Each row is a point on a tangle of strands that fork and nearly touch. The rows are in no order.
Two points are linked if the straight distance between their rows is under 141.
vovig: -20 21 7 9 -14 39 5 -23 -1 -13 21 -21 -32 -15 25 -6 9 22 33 -26 34 6 34 -41 15 -39 -12 5 -18 -26 23 -6 -20 -17 -25 14 -4 -6 27 21 2 45 36 -26 34 -3 48 -32 -17 5 18 13
putu: -8 -20 31 -20 20 -52 46 -16 -23 -5 -25 -16 25 23 -3 7 3 55 27 17 -1 -33 -22 4 -36 11 19 -45 -5 20 -19 40 11 28 -9 -32 -19 61 -50 0 -10 -55 -8 -8 2 0 -14 -32 -3 -9 -4 5
ragi: -6 31 -27 15 38 -12 17 -48 1 50 3 10 21 25 15 -8 -5 -6 -30 9 -39 -5 8 7 -11 43 -40 45 20 25 24 14 24 7 17 18 0 28 42 -8 33 1 -9 14 -43 -22 -58 30 30 1 20 33
rar: -27 2 28 -5 8 -38 -23 -37 -15 10 7 -11 2 -36 -14 -30 -4 11 -24 28 -1 -28 -3 -3 11 20 -5 -29 9 -12 -46 -23 26 34 -6 -35 1 6 -24 -11 -16 -60 22 -22 18 -7 -12 10 -8 -13 6 21
tufuv: -19 -5 -25 22 -20 -20 -8 -15 -12 32 10 -24 -15 -8 3 -34 5 -18 -22 1 -3 12 6 -4 27 22 3 28 16 -4 21 -24 18 -25 21 -33 13 -13 24 5 -3 -18 15 20 13 -13 3 52 10 -7 8 9
Der: -33 34 -29 23 6 46 6 -27 -15 0 27 -40 -49 -2 28 8 8 30 42 11 5 17 -12 -20 20 -42 -3 -4 8 -26 26 2 -22 -20 -21 16 -14 19 48 24 17 36 17 -16 25 -8 36 -10 -31 -20 36 11
tak: 29 17 -28 7 -10 12 36 21 -2 -19 -6 -31 12 -13 16 6 -7 -6 54 -9 3 19 -20 -10 -12 -16 5 26 -26 -12 44 -6 4 2 9 0 10 12 11 5 13 55 18 -9 46 -26 10 1 -7 -24 -1 -8
zotu: 5 -2 14 14 -43 -4 0 -2 -17 5 0 -32 16 -23 31 -26 30 18 13 13 51 10 -47 50 44 31 14 7 24 17 6 -2 2 -5 -2 -35 16 8 -10 7 -13 -2 27 32 40 -10 40 39 -8 -31 19 -34
ratar: -6 -10 22 -10 -6 -2 -36 -19 9 1 -10 11 -14 -9 -8 -26 -2 -21 -8 0 1 -13 44 -34 15 -13 -21 6 6 -16 -14 -43 4 3 -19 -5 -25 -29 0 8 -12 -32 5 -20 9 29 9 11 1 10 0 17
simo: -33 0 8 31 22 -18 81 -19 27 12 28 -17 -38 28 -4 52 43 22 35 -1 -2 -21 11 -12 -3 9 15 -26 29 20 9 -15 -42 4 -31 -26 -3 22 38 -2 -27 -1 -31 -25 -38 9 -2 30 -9 9 -5 1
Laf: 11 30 -1 -3 34 36 21 -11 31 -8 -17 5 -9 -19 -5 10 -11 -4 9 -19 21 6 9 15 -15 -29 0 -9 1 6 -23 7 -18 5 -27 43 9 20 16 14 5 29 -11 0 -43 25 -9 -25 -4 29 -6 -20
kube: 10 2 -42 -5 61 -10 -15 3 33 8 -6 13 12 24 -14 -22 33 -37 -2 -6 46 9 27 -4 5 7 -12 22 -1 -4 -11 -33 7 -26 29 1 20 -25 -9 -8 -3 23 2 -16 -41 -53 2 4 -2 -24 13 13
bagu: -32 -19 19 33 -9 7 51 -17 32 -3 41 -20 -41 31 6 22 19 30 9 4 -14 -25 -2 -14 -31 28 23 6 48 9 -14 14 -21 23 -23 -34 26 2 41 6 -15 -18 -41 5 -30 11 -14 44 7 20 -17 -29
vaba: -9 -4 22 -2 -8 -34 32 -36 2 3 -9 15 -13 19 -14 -6 -15 3 17 34 -37 -18 -18 -13 -25 29 2 4 14 28 -47 14 5 30 6 -20 -16 26 10 14 -8 -67 -23 -1 7 1 -27 36 26 -19 -15 26
Zelo: -33 3 -20 -9 33 -19 -41 1 -3 -26 -11 -6 12 10 -17 13 1 20 0 -13 17 -15 -21 -27 -38 -78 39 -5 -23 -35 -12 34 15 -17 18 23 8 1 -33 16 6 -12 46 -13 6 -30 -40 -28 -1 14 18 28
Dovin: -27 14 -3 24 11 -1 10 24 9 9 30 13 -14 28 35 52 -5 22 14 5 -22 0 0 -20 2 -21 21 -7 16 -4 31 8 -49 -25 25 20 -4 -12 22 8 4 17 -4 19 12 -2 -7 18 -20 6 13 -16
Lovor: 7 15 -30 -15 -6 16 9 36 -2 0 -8 20 -10 -19 -12 14 2 -31 3 -33 6 39 3 -11 -4 -54 28 -25 -22 -27 19 9 0 -40 5 37 15 -9 -18 -2 -9 51 24 -4 -12 35 -9 -44 0 40 -7 -4
zok: 3 11 9 10 -17 26 -15 4 17 -9 6 6 -22 32 48 11 -15 6 7 37 -6 3 -1 8 22 -5 9 13 37 8 1 8 -32 -18 30 6 -7 -29 14 33 8 -9 -10 13 0 24 8 42 -23 -12 -5 -39
Miz: 3 -31 -36 -6 -12 -57 -32 0 -29 6 -4 -18 27 -26 -15 -23 -3 -4 -11 17 -47 -4 -11 -21 -18 -5 -1 29 -31 -17 32 -11 42 4 38 -11 -3 -19 -32 -2 0 -8 42 6 51 -47 -20 15 11 -34 19 35
sipeg: 46 0 -25 -13 -24 30 16 12 -6 5 -30 -12 -7 -33 -39 -41 -3 -70 -11 -31 -5 64 27 10 -29 -25 8 -2 -24 -1 -6 -8 49 -1 -16 -5 9 9 -11 6 -10 42 -8 1 -27 35 -7 -33 2 29 -32 -21
tolo: -1 14 43 -2 -15 1 -45 30 9 4 8 59 40 -38 8 2 4 4 -36 -64 23 -10 42 21 52 29 6 -12 -1 2 -2 -13 -21 -33 -13 31 -15 -4 -3 -37 -9 11 17 21 16 30 24 -12 11 36 12 9
mav: -28 -25 19 3 4 13 -35 -13 -7 -32 19 -7 -15 2 -26 -10 13 39 -33 -15 31 -9 -10 14 -7 12 -19 -17 1 -19 -22 12 13 31 -42 -6 13 -28 7 -22 -15 -17 -24 -14 -21 -9 40 -30 -13 8 -7 3
pada: 20 25 -41 18 -15 27 4 -6 17 -27 -8 -22 -14 2 5 6 -11 2 67 0 13 -5 -8 -26 -6 -46 1 20 -39 -30 -8 -9 -9 -19 14 7 5 5 19 22 12 31 18 -20 52 -25 1 9 -6 -37 9 15
sez: -30 -8 -34 -2 2 -4 -5 -19 -48 7 17 -24 -41 40 -30 2 25 27 -24 5 8 18 -44 20 2 -10 13 -4 0 3 -10 47 1 -1 -26 3 1 12 2 -16 15 -15 -18 9 -28 6 8 -11 -5 -14 2 33
doduv: -7 19 -6 -8 -12 -11 6 38 17 -1 -8 29 -1 -47 -33 7 -17 -26 0 -58 -12 15 1 -24 -23 -35 18 -14 -26 -31 -3 -9 5 -8 -2 29 17 12 -1 -12 -9 25 17 2 21 14 -30 -38 7 50 -9 19
pili: -2 -41 -35 7 -33 -31 -25 3 -28 24 12 -34 18 -11 0 -47 -3 -20 -32 8 -17 15 11 -24 -19 3 10 42 -10 -29 17 -28 54 -11 36 -31 36 -27 -3 3 0 -18 27 31 28 -37 -23 49 6 -1 11 5
bim: -7 -16 19 -8 -24 30 -7 -20 -9 -24 0 -25 -14 -17 2 -29 11 14 12 -48 16 16 23 -23 -27 -34 1 7 -29 -23 2 16 14 12 -57 -3 12 0 6 16 1 21 22 -26 17 13 33 -51 -8 24 0 -3
kub: 54 47 -40 -9 34 48 -14 16 24 -1 -7 41 10 -12 -18 18 -13 -30 13 23 15 -6 -12 37 39 17 -51 -27 -3 11 10 -11 -15 -4 13 25 -33 29 11 -24 14 39 -9 2 -4 -1 0 0 20 -36 -5 10
bek: -26 29 22 6 6 -25 5 -30 -8 16 15 -29 25 -65 12 -26 -21 27 -7 -10 7 -20 -15 1 -10 22 22 -9 5 -13 -39 -21 33 22 -1 -51 24 46 4 -10 -7 -36 28 9 30 -18 -52 20 -7 3 17 3
Kemol: 16 -19 -13 -10 24 -20 0 8 5 -1 -18 -16 34 5 5 -16 20 -22 -18 -6 46 13 5 18 13 16 0 11 -2 -4 8 -20 22 -4 14 -2 31 -21 -29 -5 -11 15 6 2 -15 -29 -8 1 -9 -5 9 -23
Mipab: -12 32 18 8 21 -13 -44 15 -6 19 19 46 32 -29 0 28 18 33 -43 -43 31 -16 1 44 50 51 -18 -29 -2 17 11 0 -12 -20 -10 37 -15 13 -1 -40 3 15 7 25 -8 -24 25 -16 11 22 18 24
Pese: 26 -11 -23 -17 41 8 -30 -16 25 0 -40 41 30 16 -22 -21 19 -47 8 4 43 8 45 -6 14 14 -53 24 -23 16 -3 -36 8 -21 8 10 -17 -29 1 -10 7 25 -2 -25 -24 -40 30 -18 18 -29 4 31
ziv: 18 -20 -32 28 -17 -5 -3 48 22 -29 3 13 -4 7 -60 48 15 0 -6 -6 -9 -4 -56 17 -14 7 22 0 -12 -8 -16 2 -12 12 14 -17 42 -16 0 -43 -5 11 -37 2 -15 -24 -4 29 10 -21 -31 6
bor: 1 1 3 -37 54 -4 -20 35 30 -9 1 33 28 17 11 61 -14 15 -2 43 35 -36 -34 38 36 32 -25 -41 14 18 -19 8 -26 1 32 8 -15 1 -27 -30 -3 -14 -2 -6 -5 -20 -5 -19 9 -38 11 -17
madi: -10 31 -27 -1 -29 4 1 5 1 2 -8 7 -1 -61 -41 -24 -2 -14 -13 -58 3 22 6 -5 -31 -20 22 13 -19 -34 -39 -20 22 -8 -1 6 44 19 16 -13 8 7 15 20 22 1 -30 11 17 39 2 14
Maf: 1 -2 -16 -20 41 -29 -9 8 -7 14 4 -5 27 33 22 12 -30 -10 1 40 -15 -24 -10 -17 -5 -14 4 10 3 -8 8 1 0 -9 57 5 1 -19 -37 11 16 -18 4 -10 8 -24 -52 4 1 -23 15 4
fova: -25 8 54 3 28 0 16 -18 50 -6 0 36 28 9 41 11 -4 16 -15 -22 20 -54 29 1 -16 33 -9 10 36 17 -29 -4 -21 12 0 16 16 -3 16 -6 -4 -19 -21 -8 -40 -2 -24 16 8 30 -4 -24
Gup: -45 13 14 14 -9 -15 21 -12 -20 -11 33 -2 -47 -24 -38 24 33 39 19 -17 7 -6 -24 -6 -5 -9 31 -41 5 -10 -38 10 -6 18 -41 -37 7 48 22 -25 -13 -20 -14 -5 11 10 0 7 -12 9 2 27
vug: -5 -27 -9 -14 9 -24 -23 -3 4 -24 -10 -11 -2 39 16 0 -1 1 14 23 -15 -18 -1 -31 -10 -40 21 10 -2 -10 -3 2 -9 -19 22 -6 -1 -22 -34 38 4 -30 7 -19 18 -4 -13 22 -1 -3 -4 3
dapot: -6 -18 -23 0 -8 -45 -14 18 -34 25 7 -4 19 14 3 1 23 7 -14 -16 2 10 3 1 34 2 17 10 -13 11 52 8 -10 -46 23 16 -12 -21 -21 -9 1 13 24 21 30 -31 15 -12 -1 -5 22 18
fafas: 5 -20 5 15 -39 -17 30 52 -34 2 4 -3 -4 -5 -23 7 -13 5 -20 -23 -45 19 -8 2 -31 7 33 -36 2 -17 15 31 12 -2 -5 1 6 20 -15 -8 -14 -3 -15 29 13 36 -18 -17 -3 42 -23 -11
gaz: -25 4 -30 -11 33 -12 -10 -9 -12 -12 1 -23 -1 -1 -19 -4 6 5 -13 -17 14 16 -10 -19 -33 -42 -4 2 -27 -38 -5 4 36 7 -10 5 27 -9 -12 0 7 5 16 -12 -7 -42 -25 -29 4 10 15 21
fopo: 9 -43 19 -6 -19 -18 37 22 -18 -6 27 -1 -18 38 4 47 14 22 47 16 -50 -10 2 -36 -1 7 1 -29 -1 22 59 25 -10 13 -6 -17 -44 4 -17 8 -24 3 -2 -16 44 3 30 -29 -9 -21 -5 5
peros: -35 9 -13 27 -11 -19 27 -9 -1 17 43 -24 -56 1 -16 38 34 23 17 3 -12 -8 -12 -12 25 0 16 -34 33 -7 2 -25 -28 0 -34 -37 -11 10 29 -14 -28 -7 -9 -13 1 9 18 42 -22 -3 -6 13
bal: -27 7 -11 21 13 -34 5 -49 -23 46 8 16 -8 18 -7 -16 8 12 -38 -12 -22 0 1 -2 18 51 -32 35 14 26 14 10 17 -9 3 6 -23 13 40 -9 10 -26 -4 12 -25 -22 -18 28 26 4 23 69
lumud: -6 3 26 -35 29 -30 36 -26 -13 -14 -17 -48 18 -13 20 -28 -8 33 36 12 16 -25 1 -6 -52 -34 25 -19 -10 0 -31 5 20 26 -5 -35 13 41 -51 22 3 -55 20 -25 3 1 -29 -29 -5 8 -4 -16
Rego: 9 -15 9 -2 22 50 2 22 27 -21 -7 -2 6 34 32 23 -53 -12 11 21 -45 3 16 -35 -47 -32 -9 21 -6 -9 24 26 -15 29 14 34 -1 -29 4 41 23 21 -19 -12 -11 1 -18 -41 -6 10 -10 -40
nira: -3 19 12 1 35 5 -10 -34 52 -14 2 -7 -6 0 12 -16 4 -6 3 45 31 -22 -20 34 12 17 -22 1 47 -8 -48 -28 -12 11 1 -14 21 9 16 5 2 -21 -23 -27 -53 -1 -7 46 6 -11 -7 -35
femu: -29 19 -29 16 -23 -8 12 1 -5 -10 24 -28 -27 -51 -48 5 15 13 6 -42 0 10 -17 -11 -43 -17 38 -4 -12 -25 -37 -9 20 7 -16 -27 45 35 24 -21 0 -6 -8 6 20 -7 -20 29 11 26 -6 15
Vuni: -8 27 -10 9 20 16 -54 -23 31 2 -12 28 -9 24 -4 -17 -2 -29 -48 36 22 -8 -14 34 25 23 -30 14 39 -3 -48 -25 -6 -13 18 3 12 -31 27 -13 7 -30 -30 -2 -65 8 -4 59 15 -5 -11 1
fave: 30 -11 11 -2 -45 4 66 -12 -17 18 -25 -30 4 -9 35 -16 -9 -9 28 -13 -29 41 33 1 -13 10 11 27 1 31 32 9 -3 8 -22 -8 -21 28 8 27 11 23 14 19 16 31 15 -5 3 28 -9 -30
fuf: 27 -22 4 -20 6 15 9 -14 19 4 7 -51 -9 -7 21 -37 -11 -35 15 23 0 -11 22 -29 -24 -27 8 6 25 -32 -13 -33 22 33 -1 -44 33 -22 -32 39 -10 -17 16 -31 -9 17 -26 -1 -28 26 -20 -57
biza: 23 35 -14 -11 34 31 -18 18 38 -4 -4 42 9 9 -7 34 -36 -14 14 51 4 -28 -23 24 31 8 -16 -17 -2 2 -23 -6 -32 2 41 30 -15 15 1 -11 16 -3 -15 -6 5 -6 -16 22 9 -45 0 11
gevev: -34 -5 6 -2 -18 -7 10 16 -49 2 28 -14 -43 0 14 7 -3 -2 -1 -20 -46 27 9 -22 -22 -42 50 -25 -6 -19 19 24 -7 -26 -3 5 -5 7 -7 15 -8 3 15 16 5 53 -19 -10 -19 55 2 -16
menav: -36 -1 1 23 20 2 -45 0 9 25 20 42 -2 13 -4 19 6 -8 -44 -11 -6 -9 19 -20 41 23 -38 10 11 -10 39 -12 -24 -21 4 29 -9 -53 31 -22 -1 10 -5 -2 -15 -14 22 10 5 10 14 36
Gav: -17 -28 15 -24 10 -32 -28 -35 -23 27 -7 -12 -4 -46 -37 -48 2 -22 -29 -12 5 -13 33 -8 15 -7 -7 -33 3 -16 -42 -42 25 28 -27 -14 -10 -6 -42 -6 -24 -37 21 -16 2 18 -8 -13 0 20 -7 24
Vor: 3 -9 7 9 -13 48 -35 11 38 -29 -1 -13 -18 22 35 11 -13 -10 3 33 16 -3 10 -7 23 -12 -17 16 16 -12 12 -11 -19 -4 6 -10 15 -60 15 18 -1 16 -6 -6 -13 21 38 1 -18 -23 -8 -52
beve: 11 -15 -10 -4 17 2 -27 -1 11 5 -14 26 29 -12 -15 -7 -14 -16 3 -2 -6 -7 36 -39 7 12 -54 39 -37 3 28 -21 8 -8 24 21 -22 -23 8 -2 13 18 15 -20 34 -46 10 -8 21 -30 20 43
devob: 34 -21 24 -10 -26 -6 39 9 -31 18 -20 19 24 26 40 5 16 19 6 -9 18 11 -3 41 34 38 7 4 -6 76 39 36 -22 -38 0 34 -41 23 -28 10 15 17 10 39 8 6 40 -22 16 -3 5 -15
vozo: 25 -7 20 -14 -42 -6 -15 -13 -3 -28 -13 -26 24 -33 7 -40 3 13 9 13 58 -12 -40 37 26 18 0 1 1 4 -34 -22 29 25 -13 -37 16 9 -25 3 -11 -20 18 4 50 -6 41 18 -8 -47 -2 -17
buvar: 20 -4 10 -49 56 6 -26 21 2 -9 -5 27 16 15 1 36 3 3 -13 30 34 -12 -13 55 31 -2 -10 -34 0 18 -27 10 -11 6 8 30 -15 -2 -59 -26 8 -7 -17 -13 -41 -2 -9 -62 -5 -13 -4 -27
sumu: 23 19 5 -4 -26 -34 7 3 -27 35 7 -23 20 -65 -13 -18 -34 -17 7 9 -46 -7 -15 4 0 22 -18 -27 -10 -13 17 -32 47 44 11 -33 -19 31 -14 -13 -9 -7 35 -10 63 -1 -23 0 -2 -19 2 2
folef: 29 -2 42 -16 -33 -4 54 -6 -17 7 -19 -7 31 -7 56 -5 4 18 27 -16 11 11 28 23 15 7 18 0 1 60 15 20 -17 -13 -15 21 -27 44 -20 15 9 21 20 28 16 27 30 -15 -3 22 0 -37
Mifu: -13 20 7 6 2 24 -11 -15 4 -30 12 18 -30 21 3 19 -15 30 59 25 -9 -20 -3 -48 4 -23 4 14 -23 -6 -7 18 -35 -10 0 11 -29 21 22 13 3 -3 0 -21 59 -16 17 17 -9 -30 23 34
beg: 8 -27 25 -12 -19 -23 -15 2 4 -12 -11 -1 41 -19 -14 -32 19 7 -32 -16 53 -12 -10 34 14 28 6 -11 6 2 -32 -13 21 18 -8 -16 33 -6 -29 -34 -8 -19 5 11 6 -12 11 4 2 -10 -6 -15
rege: -15 8 -4 4 -29 -2 -12 -34 -29 22 -5 28 -32 8 -8 -25 -4 -1 -16 29 -31 5 -20 -5 11 20 20 23 29 28 -51 7 1 -10 6 -4 -37 18 26 21 5 -73 -13 31 9 25 -16 56 24 -12 -3 36
tobep: 11 -13 22 -20 24 23 13 -4 24 -23 -24 1 -7 19 -3 1 13 -1 0 -14 37 13 14 20 -22 -28 15 -3 -3 6 -43 7 -9 8 -27 21 20 -2 -15 11 -3 -7 -38 -18 -72 23 -2 -19 -3 26 -21 -32
Pap: 45 -2 -7 -8 -21 26 -7 0 26 8 -18 -13 -11 -7 1 -46 -19 -79 8 18 -23 16 50 -27 -12 -25 2 20 12 -16 -17 -47 28 1 2 -58 9 -24 2 30 -9 -13 -1 -16 -12 42 -12 19 -12 5 -38 -26
zub: 30 54 -48 5 5 36 -8 1 4 11 -12 42 -18 8 -35 16 -13 -29 8 5 -10 21 -21 19 33 2 -29 9 -15 15 17 4 -24 -17 -7 25 -38 28 24 -15 30 40 -17 -2 -17 19 21 6 19 -33 0 56
Siku: -11 -7 33 32 2 17 25 24 62 -22 12 36 8 21 42 36 8 11 -3 -30 17 -28 23 -4 -15 11 17 22 29 11 -8 9 -59 -7 8 13 49 -30 43 2 -7 14 -38 13 -36 7 -1 41 6 24 -10 -34
giva: 8 28 7 15 -16 8 41 -14 -14 32 2 -16 -13 -31 22 -14 -33 -11 13 -20 -53 23 29 -10 -18 8 -4 21 8 4 24 -4 20 13 -8 4 -22 39 30 10 11 3 15 12 11 30 -22 3 17 37 -2 -15
ninek: -9 59 11 7 12 55 -27 -25 4 -34 9 12 -35 -2 15 -11 -46 27 44 41 -10 -20 -19 -15 -1 -32 -8 -4 -1 -22 -37 9 -14 20 -4 9 -30 17 38 17 19 -16 -10 -27 34 11 -2 3 -27 -28 8 -1
zovu: -4 49 -39 15 17 30 31 -18 -9 14 0 -3 -24 6 3 13 0 -2 31 7 0 25 -6 6 13 -21 -5 16 -1 2 23 12 -25 -22 -12 27 -23 36 42 -1 23 50 6 -8 -16 5 16 3 0 -12 17 21
rugo: -10 27 -25 -7 54 -8 18 -35 16 32 -14 23 11 60 12 0 -16 -11 -10 20 -24 -21 0 -16 -27 12 -18 47 13 20 -14 17 -7 -17 34 21 3 6 22 4 35 -28 -30 -17 -46 -29 -63 36 27 -17 18 41
vev: 0 14 -37 16 -20 -9 11 5 -25 30 3 -19 0 11 27 -13 6 -18 -8 0 -16 32 11 -11 21 13 -1 37 6 -5 78 -7 -1 -41 24 4 -4 -22 18 10 16 38 16 13 11 -15 12 7 -5 -8 20 -1
vuvop: 16 13 13 5 -36 11 -13 11 -8 0 -2 22 0 -32 -14 -2 15 -6 -23 -50 24 22 21 31 34 19 -18 -21 -14 11 31 -16 -7 -18 -30 7 -12 -1 7 -29 -13 46 9 10 -2 31 60 -24 5 22 -4 8
donol: -8 -33 34 2 -18 21 -26 -2 -1 -44 13 -1 9 7 -9 -7 13 27 -7 -45 27 -7 4 -16 -30 -8 -20 8 -33 -17 12 11 18 34 -43 -9 25 -38 2 3 -8 9 -12 -18 10 -5 34 -45 -5 0 0 -10
Zad: 35 -21 -8 -11 -24 8 33 31 -14 6 -21 -22 -4 -22 -5 -7 19 -37 -5 -36 -2 53 15 8 -11 -26 21 -23 -30 3 27 9 25 -24 -15 10 6 -4 -32 -1 -14 53 8 6 -23 35 18 -45 -13 34 -7 -35
medit: 9 38 13 -10 18 17 -10 -8 -2 2 11 -14 -12 -25 10 7 -35 2 34 42 -20 -14 -11 -3 14 -11 -29 -34 2 -8 -12 -15 4 39 -16 -12 -37 28 -6 9 1 -4 14 -28 34 23 0 -18 -18 -28 -6 4
Mupeb: 15 16 -12 -9 47 50 25 33 30 6 -9 22 5 14 12 40 -24 -26 5 6 -27 13 11 -4 -29 -27 -12 -13 1 6 18 21 -20 6 11 47 -16 -7 8 21 16 47 -21 1 -42 7 -26 -44 -4 23 -6 -36
Rur: 14 9 12 -13 10 -13 -5 21 -5 15 14 -19 28 -39 5 28 -37 -5 15 50 -30 -15 -18 11 27 19 -24 -41 -2 -4 25 -27 30 41 27 -40 -38 17 -27 -16 -9 4 22 -13 57 -4 -7 -26 -13 -51 6 -9
Zem: 27 -16 -7 11 -40 25 2 47 -7 -43 1 -1 -12 7 -49 32 1 10 -13 -10 -16 26 -57 33 -26 12 12 -27 -20 -13 -4 29 16 26 -18 -8 30 -9 2 -26 -2 9 -42 18 -20 10 13 -18 -1 -7 -35 -16
melet: 0 32 8 -9 -18 35 -12 -4 -12 4 2 10 -10 -55 5 -13 -2 -5 3 -44 24 14 36 -6 45 -13 -20 -17 -22 -21 16 -16 -7 -16 -25 23 -30 0 13 -12 -8 51 43 -12 35 31 51 -51 -12 28 13 11
ganop: -35 6 -8 -20 46 -7 -44 -15 18 -21 -12 8 -12 24 -1 1 3 9 10 9 35 -29 17 -30 -10 -66 25 0 -9 -21 -25 3 -28 -32 17 27 1 -14 -29 26 14 -26 15 -24 -3 -13 -18 -12 -9 17 13 9
Garu: -38 7 5 7 4 11 25 3 -22 5 27 -13 -24 23 42 21 -13 24 6 -10 -41 18 13 -25 -28 -38 45 4 13 3 12 41 -34 -31 0 25 -3 -3 22 25 11 5 6 24 -6 14 -17 -2 -18 41 6 -32
lubak: -16 -22 7 8 -12 18 -19 -10 -38 -2 4 -26 -15 9 -20 -16 3 32 -47 16 11 23 -26 52 14 17 -4 -20 9 0 -7 28 24 17 -28 1 3 -11 -3 -16 4 -6 -10 35 -26 13 28 -27 -16 3 3 -15
pob: -43 0 -25 16 -15 -19 -28 -37 -42 18 14 7 -33 24 -26 -10 15 17 -29 -5 -14 15 -15 -17 6 12 -4 28 -9 4 7 32 -4 -18 -19 3 -13 -9 37 -5 11 -23 -8 8 -3 -10 17 16 11 -11 18 69
Nema: -3 23 36 9 22 10 4 -36 40 -2 -5 19 13 -24 23 -8 10 6 4 -3 24 -30 13 25 3 29 -33 -5 40 25 -38 -21 -19 30 -21 5 -9 14 23 -8 -2 -9 -16 -6 -35 31 9 23 17 30 -7 -17
dorez: 13 24 3 2 -8 -19 5 7 -6 20 9 -25 30 -57 22 -27 -31 -17 -16 6 -13 -3 -5 33 5 17 -3 -4 5 -10 1 -28 45 23 12 -16 13 24 -9 -2 4 5 32 20 35 -6 -45 10 2 -5 -1 -22
mas: -14 18 13 0 0 -5 -27 -14 1 8 -8 40 -14 13 -6 -8 -3 -4 -42 35 -9 -12 -24 25 29 24 6 9 40 19 -59 -4 -23 -9 15 1 -14 -3 11 -2 2 -49 -27 9 -29 26 -8 58 11 -2 -10 12
selik: 29 -36 -5 12 -33 4 19 57 -20 -26 -7 23 6 37 -19 23 -5 -4 -13 -15 -46 29 -16 -4 -35 13 19 -8 -16 8 26 46 -12 -6 -1 15 2 -7 -6 -5 -2 3 -40 28 -11 15 -1 -19 18 15 -35 5
Nanob: 35 -30 -7 -7 -59 2 7 35 -35 7 -37 -16 25 -18 -32 -49 -5 -49 -38 -21 -4 47 35 20 -15 12 -1 11 -19 -1 -7 -11 60 -8 -7 -15 9 -7 -16 -12 -3 1 0 30 -23 29 -7 -17 17 30 -28 -10
Beba: -16 -28 18 42 -31 29 19 11 40 -18 15 4 -17 36 13 24 12 12 -16 -1 -10 -10 -15 3 -21 35 1 28 31 6 14 17 -9 13 6 -23 38 -25 58 3 -4 -7 -50 32 -38 8 0 44 8 11 -25 -33
vig: -8 -23 63 -18 6 -24 26 -27 -10 -21 -15 10 9 24 0 -13 -2 46 30 46 -18 -42 -24 1 -29 38 -3 -12 0 39 -21 38 10 41 -7 -33 -26 26 -15 10 -13 -68 -24 -20 10 -3 -1 -19 5 -24 2 7
donu: 13 -40 23 21 -36 -27 11 33 12 12 -4 42 29 1 -26 11 24 -15 -38 -28 2 -20 0 29 26 69 -9 -20 13 30 15 -9 -10 -10 10 -7 8 -16 -7 -34 -27 2 -17 31 -13 -1 22 34 14 3 -16 3
ganub: 30 -20 5 -41 31 -3 -5 10 2 -12 -27 14 -3 38 -21 14 23 -18 -9 5 28 17 10 19 0 -23 11 -33 -16 21 -30 15 0 -2 -8 36 -13 -5 -47 -11 -9 -1 -26 -19 -53 15 8 -45 -2 4 -22 -26
Tof: 4 -16 10 -12 5 -6 6 -15 -7 -2 -6 -41 -14 8 23 -6 32 20 11 35 61 2 -19 39 46 4 10 -10 23 16 -1 -8 -21 -3 -13 -21 -1 4 -23 12 -6 0 9 -10 -14 1 44 13 -27 -18 7 -33
Vib: 5 -13 -41 -6 14 -23 -23 -8 -12 -11 1 8 11 -13 -26 3 -16 -6 25 11 -32 -14 8 -46 -24 -15 -18 44 -58 -20 15 -19 22 4 33 11 -4 -16 -12 10 8 2 31 -22 45 -51 -18 13 9 -50 27 51
Zat: -10 17 -6 22 5 -5 -36 23 -3 14 10 60 11 11 -11 38 16 12 -45 -29 -1 9 -6 17 37 33 -16 6 -3 12 33 17 -39 -39 0 52 -12 -20 23 -34 10 16 -17 28 -17 -17 28 2 20 -2 11 47
vope: 20 -60 -6 16 -35 -41 10 54 19 -14 -14 34 23 -10 -68 23 21 -14 -30 -23 -11 -17 -20 21 -17 36 13 -23 -11 0 -8 -6 3 12 18 -12 40 -21 -27 -39 -30 -7 -28 25 -17 -24 2 25 9 -5 -34 13
latol: 5 -34 22 2 -20 8 -18 -1 18 -3 16 -28 -15 14 18 1 29 -5 -3 17 36 -14 19 -3 34 -8 -1 -11 13 -13 17 -23 -25 0 -15 -25 5 -50 -16 14 -24 8 2 -21 -15 27 52 -1 -34 -5 -8 -42
pebi: 3 -17 -7 -25 35 -16 23 -9 -9 -16 -17 -60 22 -7 1 -31 13 13 9 -7 40 0 -14 2 -49 -24 6 -7 -19 -12 -24 3 53 32 -10 -18 35 16 -48 10 3 -5 12 -16 -18 -41 -42 -44 1 7 -1 -20
fupe: 28 -23 -3 -1 -27 -10 36 23 -19 -19 -3 -23 0 20 -2 19 5 3 68 -5 -32 21 -3 -41 -27 -27 -5 13 -45 8 62 18 -1 11 -3 -12 -26 5 -14 15 -11 30 7 -22 60 -15 27 -38 0 -24 -1 12
fetuz: 11 -34 8 -20 -34 -39 11 23 -33 8 -27 8 37 28 10 1 28 10 5 -6 15 9 -9 21 17 8 29 10 -14 49 23 30 -12 -40 20 15 -12 -2 -48 9 -2 -10 9 36 33 -15 21 -7 0 -17 14 10
las: 4 -6 -49 -2 28 -18 -16 10 11 26 -10 24 14 58 3 2 -3 -33 -2 36 -28 -5 -6 -18 -6 -8 7 47 11 2 3 8 -12 -27 60 6 17 -26 3 8 16 -10 -16 17 -20 -43 -45 51 3 -32 7 26
rudis: 9 16 6 15 -3 21 28 3 4 22 14 -39 20 -39 45 -16 -32 8 8 -8 -41 6 1 17 -25 15 -5 0 26 3 20 -5 15 37 3 -15 8 44 19 6 12 25 10 26 -2 8 -37 7 -2 34 7 -57
Buv: -6 -20 23 4 -17 -14 -62 3 -3 9 4 38 7 10 -8 -9 1 -20 -43 2 -11 -12 24 -30 37 21 -27 11 7 -5 9 -27 1 -8 1 6 -20 -67 1 -19 -18 -17 3 0 5 8 27 5 15 0 0 32
Vuzub: 8 -2 27 -18 16 39 -4 -4 22 -18 7 -32 1 -12 47 -8 -41 4 16 28 -15 -14 15 -23 -32 -38 -3 -3 6 -18 -7 12 -1 33 6 -6 15 -22 -8 44 18 -1 8 -22 10 7 -22 -37 -29 16 -3 -59

Follow the links from the first point to the second, and from the first to the third. Name the last point that the two ways share.
giva, sez, Laf => vovig
tufuv, tak, bim => dorez
fopo, kube, Mipab => dorez
vaba, zub, tolo => vovig

A fork is a point with three links. Follow the links from the first point to the second and name the forks in between, in order.
bal, tak => vovig dorez
medit, Zat => dorez
biza, lumud => vovig
tak, biza => dorez vovig

A fork is a point with three links, a tip a point with one. Leave the first point through the second and follow the links. Name the first fork or tip that comes.
Nema, fova => Nanob
rugo, ragi => vovig
beg, vozo => donu
Dovin, zok => dorez
dorez, sumu => fopo
